Points, in no order, along strands that fork, close into loops and pass close to each other.
In the rows, zero is written as 128.
Two points are linked if the straight distance between their rows is under 120. Some points are linked to none.
<752>: [160  80 173  67 109 106 151  72 120 112 164  77 115 163 181 102 107  90
 128 148 165 132 121 144]
<478>: [111 133 112 157 130 110 152 125 147  99  88 174 136 113 101 149 149 120
 125  97 141 167 151 174]
<744>: [127 112 185 139 119 157 142  90 129 141 133  75 101 173 153  73 131  73
 125 117  76 105  74 116]
<682>: [ 95 156 131 125 126  97 135 146 137 179 133 171 183 107 103 127 137 148
 157 108 158 112 186  70]
<257>: [ 90 116 124 152 139 141 172 128 157  89 104  98 106 127 108 117 187  64
 136  81 116 132  97 127]
<872>: [142 127 146 138 139 114  67 127  72 123 119 143 174  98 176  91 106 165
 138 163 137 120 173 137]
<612>: [155 159 140 102 198 109 101 128 106 162 113 141 154 125 131 140  95 127
  77 107 150 145 119 171]
<51>: [111 114 167 160 134  99 172 138 144 120 131 118 162 112 110 102 141 102
 133  96 123 105 151  85]
<793>: [131 117 127 180 127 148  90 126  90 100 145 109 134 141 156 130 192 162
 122 147 139 120 121 149]
<377>: [148 133 118  89 145  45 132 114 159 178 160 140  79 119 141 109  96 141
 124 142 201 122 110 156]
<800>: [ 99 136 165 150 135 104  95 141  80 129 102 124 172  99 130  88 121 152
 147 130 120 125 190 108]
<266>: [157  96 210 143 130  79  95 119 102 166 173  89 102 131 171  80 122 150
 117 154 124 118 143 159]
<417>: [ 71 154 115 159 114 129 130 148 121 122 113 141 165 133  99 172 173 185
 143 131 148 100 145 156]
<582>: [150 114 120  79 128 116 135  83  98 134 107 124  68 134 144  78 113  91
 138 116 156 166  99 158]
<824>: [142 101 132  92 105 175 140  71  96  78 144  83 126 178 174 123 128 103
 135 133 149 130 120 136]
<446>: [142 127 148 183 161 140  82 150 101 105 168 119 137 119 144 137 158 167
 107 127  96 138 165 137]
<209>: [123 150  68  78 173 132  96  93  97 109 152 150 115 115 149 132 106 141
 140 137 155 170 147 177]
<954>: [164 124 144 162 173  75  99 149 121 128 155 156 162  95 120 107 117 152
 121 117 162 141 175  89]
<572>: [ 78 143 145 171 152 142  82 208 135 112 132  95 142  63  99 144 209 147
 125 113  97 136 150 117]
<313>: [122 148  86  86 149 130 136 107 101 160  94 140  67 129  92 101 103 102
 137  96 146 136  69 143]
<360>: [ 99 154 124  79 138 148 181 150 155 159 124 109  98  95  77 147 146  84
 155  78  89 136 147 103]
<903>: [ 97 129 146 116 136 159 156 110 100  91 118  96 156 135 118 150 144 128
 123 104 119 131 141 141]
<651>: [131 129 126 115  69 158 178 137 149 118 145 109 162 167 124 163  85 139
 150 153  96  92 153  82]
<943>: [ 92 132 108 145 159  79 137 146 155 121 166 161 114  69  62 129 147  94
 128  52  84 134 173 102]
<161>: [174 130 136 128 114 130 152 137 148 144 148 138 183 145 135 159  83 127
 104 140 126 109 154  84]
<598>: [157 107 144  95 112 136  85 108  76 127 113 122 167 164 163 120  67 136
 103 185 159  78 102 139]
<543>: [ 81 137 170 165 167 124 133 146 131 115 160  70 121  97  89 117 183 103
 136  61  79 125 149 113]
<883>: [160 106 130  89  74  88 102 114 110 154 121 136 169 171 163 149  50 140
 122 212 144  79  99 150]
<566>: [ 79 138 115 102 142 100 222 101 154 148 161 111 119 144  68 121  94 114
 157  65 130 133 148  96]
<1132>: [110 163  95 103 121 125 155 129 129 182 137 149 124 139 111 116 126 150
 173 132 163 111 153  91]
<11>: [182 127 155 180 165 120  69 144 124 105 166 152 174 127 144 140 110 170
  68 146 126 135 135 148]
<31>: [145 114 108 100  89 156 132 121 123 122 126 129 171 164 149 152 134 134
 171 155 178  80 139 109]
<689>: [140 130  82 115 120 137 176 131 161 131  94 159 116 165  85 151 114 114
 145 105 155 166 110 106]
<1118>: [145 149  61 106 185  81 121 110 143 126 135 205 110  93  96 146 113 101
  98  93 142 156 119 142]
<139>: [130 145  90 141 165  98  85 150 132 137 146 204 147  83  99 127 132 152
 136 113 128 153 177 123]
<198>: [136 165 158 121 137 175 138 147 116 199  99 136 131 116 115 139 120 142
 115 123 110 123 134 112]
<503>: [190 130 147  88 178 118 112 108 121 147 147 118 130 113 164 126 107 115
  81 137 158 159 117 152]
<684>: [187 116 143 108  98 178 154 105 131 148 122 118 100 172 151 132 102 105
 117 153 115 130  85 135]
<1149>: [ 88 157 141 140  84 136 185 138 147 176 112 107 124 182  78 141 119 165
 155 115 118 116 121 111]
<166>: [130 119  96 111 166  82 165  81 116  78 160 121  96 114 118 123 122  81
 120  78 135 153 147 136]
<452>: [129 124 106 126 149 128  75 114 135 178 108 193 194 149 160 147  96 174
 121 189 164 111 127 146]
<578>: [ 77 168  64 125 137 117 121 145 180 164  99 198 156 116  84 184 144 166
 133 105 130 160 140 128]
<506>: [111 107 183 154 115 163 100 162  94 130 120  65 125 101 136  91 211 112
 151 139 105  99 137  94]
<602>: [ 67 128 101 142 124 138 165 163 169 103  94  98 106 107  94 125 185 100
 140 105 149 102  93  95]
<1060>: [173 107 179 149 154  91  55 126  99 127 190 111 110  97 169  94 139 149
 114 168 147 152 143 156]
<353>: [162 122 127 163 113 139 114 169 143 110 148 137 189 123 148 161 113 148
 104 158  91  91 161  88]
<439>: [ 76 135  83 153 138 109 125 143 168 110  94 199 179 122  90 162  99 152
 106  84 145 157 163 148]
<494>: [ 98 139 143 128 125 111 197  98 149 163 128 101  89 185  91 107  90 130
 168  99 130 120 104 125]
<1055>: [135 127  70 135  67 184 119 120 109  90  87 125  88 129 169 101 109 128
 141 174 116 124  95 110]
<1078>: [129  94 150 123  48 175 165 160 152 107  70  99 152 169  90 169 138  99
 138 155  96  95 103 105]
<435>: [120 123 176 159 148  86 120  95 113 116 160 111 103  77 150  74 147 126
 114 116  82 167 149 154]
<247>: [ 99 140 117 124 114 187 137 147 140  99 142  88  83 104 147 144 186 112
 153 126  94 141 120 122]
<950>: [129 120 141 103 106 182 156 111 137 138 120  95  66 151 134 101 131  85
 145 112 110 116  87 107]
<302>: [158 105 186 162  94 107 132 128 112 129 126 127 158 144 146 126 117 138
 111 172 105 116 135 161]
<935>: [122 160  74 142 152  92 122 137 146 169 116 219 119 100  80 141 146 136
 114 107 138 138 113 132]
<560>: [ 97 149  74 157 115 160 146 178 165 110 114 120 118 125 125 147 160 135
 137 134 145  68  86  87]
<126>: [127 132  56 102 120 181 155 111 130  98 163 130  84 149 146 162 140 135
 175 127 163 138 127 129]
<763>: [138 124 154 117 161  89 138 105 123 122  85 109 152 135 133 127  59 137
  62 120 129 134 112 176]
<350>: [ 73 137  93 100 146 117 184 103 149 132 132  94  83 119  69 118 122  72
 156  72 100 131 138 101]
<829>: [ 98 119 160 130  89 175 145 182 159  95  76  86 153 130 108 178 182 106
 117 146 103 119 120 138]
<801>: [ 93 140  76 129 153 106 102 176 156 129 133 185 138  57  49 159 163 100
  92  59  95 129 161  95]
<281>: [104 143 110 164  99 143 115 145 119 138 119 142 128 148 136 152 199 178
 170 149 136 117 124 164]
<975>: [121 150  63 108 117 136 159 125 142 156 103 163  81 161  64 127 133 115
 144 100 155 133  59 126]
<1151>: [134 139 112 127 132  97 160 121 145 158 177 157  98 137 125 120 122 138
 156 123 171 122 124 126]
<2>: [122  98 195 164 134  92 126 107 112  99 124 110 142  98 148  81  97 109
  93 116  81 164 150 153]
<671>: [128 138 190 148 123 137 110 207 133 161 118 142 144  82  99 127 175 133
 153 134 118 124 178  81]
<546>: [ 96 166 128 135 177 115 126 124  96 161 123 125 116  94  79  97 115 106
 112  72  84 127 118 113]
<342>: [112 142  28  75 140 153 118 113 144 151 126 167 101 151 135 164 125 150
 188 131 186 137 124 121]
<948>: [149 130 127 124 172  82 110 112 147  88 158 145 141  80 158 118  71 133
  65 104 117 163 157 141]
<316>: [142 100 151 129  79 163 179 126 160 103 105  85 149 177 114 160  95 103
 115 138  77 105 126 103]
<183>: [157  92 121  44  84 153  92  87  91 118 116 101 116 185 191 124  71 129
 143 185 165 112 101 158]
<868>: [185 111 160 186 192  81  59 161 141 123 178 154 153 123 126 123 113 162
  89 109 154 154 169 129]
<129>: [101 159 110 153 140  92 142 178 165 168 121 158 170 107  69 132 158 129
 111 103 153 106 131  60]
<186>: [156  72 204 144 101 113 127  79  92 106 154  73 142 164 174  75 135  74
 107 149  73 103  74 110]
<660>: [156 110 160 126  94 132 131 107 117 140 172 117  83 178 155 113 157 134
 139 129 169  96  89 150]
<922>: [151 136 123 152 105 182 103 126 109  89 147 113  98 126 164 127 188 145
 134 154 109 127  86 123]
<338>: [164 123 126  74 145  58 106 108 146 152 143  91  88 126 196 113  77 143
 109 157 181 125  98 186]
<361>: [117 147  61  83 173 105 107  99 146 154 132 184 126 137 134 149 103 141
 149 150 181 146 116 172]
<315>: [ 65 147 138 146 171 127  94 175 107 118 163 115 109  63  77 129 205 118
 136  79  82 130 165 132]
<258>: [ 77 145 148 107 120 166 145 185 173 143  76 124 144 101  96 182 177 118
 125 128 120 137 139 138]
<23>: [ 76 108 163 135  86 177 143 132 128 100 123  57 106 116 142 106 182  99
 155 139  76 114 125 113]
<333>: [146 116  81 148 109 167 146 109 146  47 113 125 119 122 165 116 106 115
 122 146 106 145 112 114]
<1150>: [104 133  93 159 139 145 114 158 128  56 149 137 148  67 131 159 157 125
 105  91 111 127 174 115]
<374>: [ 99 148 118 162 129 139 120 112 113 100 111 134 131 119 142 128 112 183
 124 125  83 150 145 182]
<1143>: [131 110 125  86 129  72 179  94 168 136 130 105  78 174 116 118  57 135
 141 130 160 176 128 179]
<321>: [149 110 110 111  81 171 118 110 140 180  70 175 164 196 142 155  86 148
 143 193 139 117  89 157]
<66>: [ 81 148  87 156 141  97  92 214 159 139 134 178 149  64  78 143 175 121
 116  94 128 132 147  79]
<969>: [147 132  96 125 100 139  99 108  98 128  88 159  98 124 176  90  91 142
 137 176 141 140  95 146]
<228>: [124 119 186 148 146 132  89 138  79 110 128 102 139  95 129  69 166 124
 144 120 117 120 170  92]
<230>: [112 175 137 110 148 145 138 158 137 175 116 139 135 102  95 173 149 125
 132  91 110 145 154 111]
<588>: [162  86 192 157  91 114 113  93  89 100 157  87 148 161 160 109 142 121
 105 168  82 108 106 165]
<1008>: [143  93 133  89  59 183 115  76  78 107 123  87  92 207 165 107 107 123
 138 138 143 117  75 132]
<395>: [157 127 132 115  94 110 117 126 141 187 112 176 169 152 140 132  62 161
 120 204 148 111 116 137]
<774>: [154 120 126 157  79 163 105 149 121 110 140 129 157 147 153 172 131 146
 118 183  89  74 113 103]
<1119>: [154 129 191 151 114 134 108 166 118 193 148 139 134 123 120 122 176 143
 163 144 127 110 151  93]
<113>: [127 148  81 129 132 161  90 129 111 148 102 178 138 125 165 120 119 156
 147 172 156 102 105 116]
<1059>: [132 131 171 173  93 119 153 126 130 168 106 121 154 178 114 143 118 153
 128 140 106 101 106 147]
<412>: [123 112 172 159 138  83 159  99 132  97 110 105 122 126 139  92  55 139
  92 131  93 149 122 169]
<937>: [114 135 121 189 159 135  85 181 116  69 157 109 148  86 133 145 200 155
 123 113 114 128 179 105]
<548>: [136 121  69 125 114 161 159 126 165  83  87 161 151 139 136 148  99 111
 127 146 144 153 126 105]
<964>: [133 113 103 108 105 174 172 140 161 114  77 107  77 152  93 132 122  90
 157 118 120 132  99  99]
<970>: [137 122  92  57 137 117 109  68  93  95 109 107  93 129 171 102  89 116
 135 147 167 168 112 180]
<751>: [188 109 122  86  80 165 138 119 142 146  93 152 131 196 146 184  67 123
 135 183 128 131 100 142]
<201>: [181 108 162  85 158  99 103 110 123 146 144  77 114 135 195 130  91 137
  64 153 164 130  96 175]
<56>: [143 101 127 135 149 105 182  88 146  98 134 113  96 135 117  99 134  70
 129  94 146 144 103 114]
<160>: [147 147 177 117 111 145 111 147  86 187 115 137 129 129 135 122 119 173
 157 146 118 110 146 124]
<294>: [176 120 160 142 170  98  93  95  98 116 190 119  98  86 156  85 165 127
  98 121 134 182 132 140]
<770>: [131 143  98 137 158 130 147 117 126  69 168 139 117  85 121 138 164  86
 110  82 109 156 144 119]

A piece is all that can be reached along the links. How many separate loops has the piece of each point below (a circle has one, a figure eight two, a Y none), and how many tips (points with one link)?
<868> -> loops 0, tips 6
<342> -> loops 1, tips 4
<412> -> loops 0, tips 2

Name the points in between on the shortest way along the links from the first point to the second, in order.
<970>, <161> -> <582> > <313> > <975> > <689> > <964> > <950> > <744> > <186> > <588> > <302> > <1059> > <1149> > <494> > <566> > <350> > <360> > <230> > <258> > <829> > <1078> > <316> > <651>
<1118>, <602> -> <935> > <139> > <954> > <868> > <11> > <446> > <937> > <1150> > <770> > <166> > <56> > <257>
<395>, <342> -> <321> > <751> > <684> > <950> > <964> > <689> > <975> > <313> > <582> > <970> > <209> > <361>
<682>, <612> -> <1132> > <1151> > <377> > <338> > <201> > <503>
<543>, <506> -> <315> > <572> > <937> > <446> > <793> > <922> > <247> > <23>
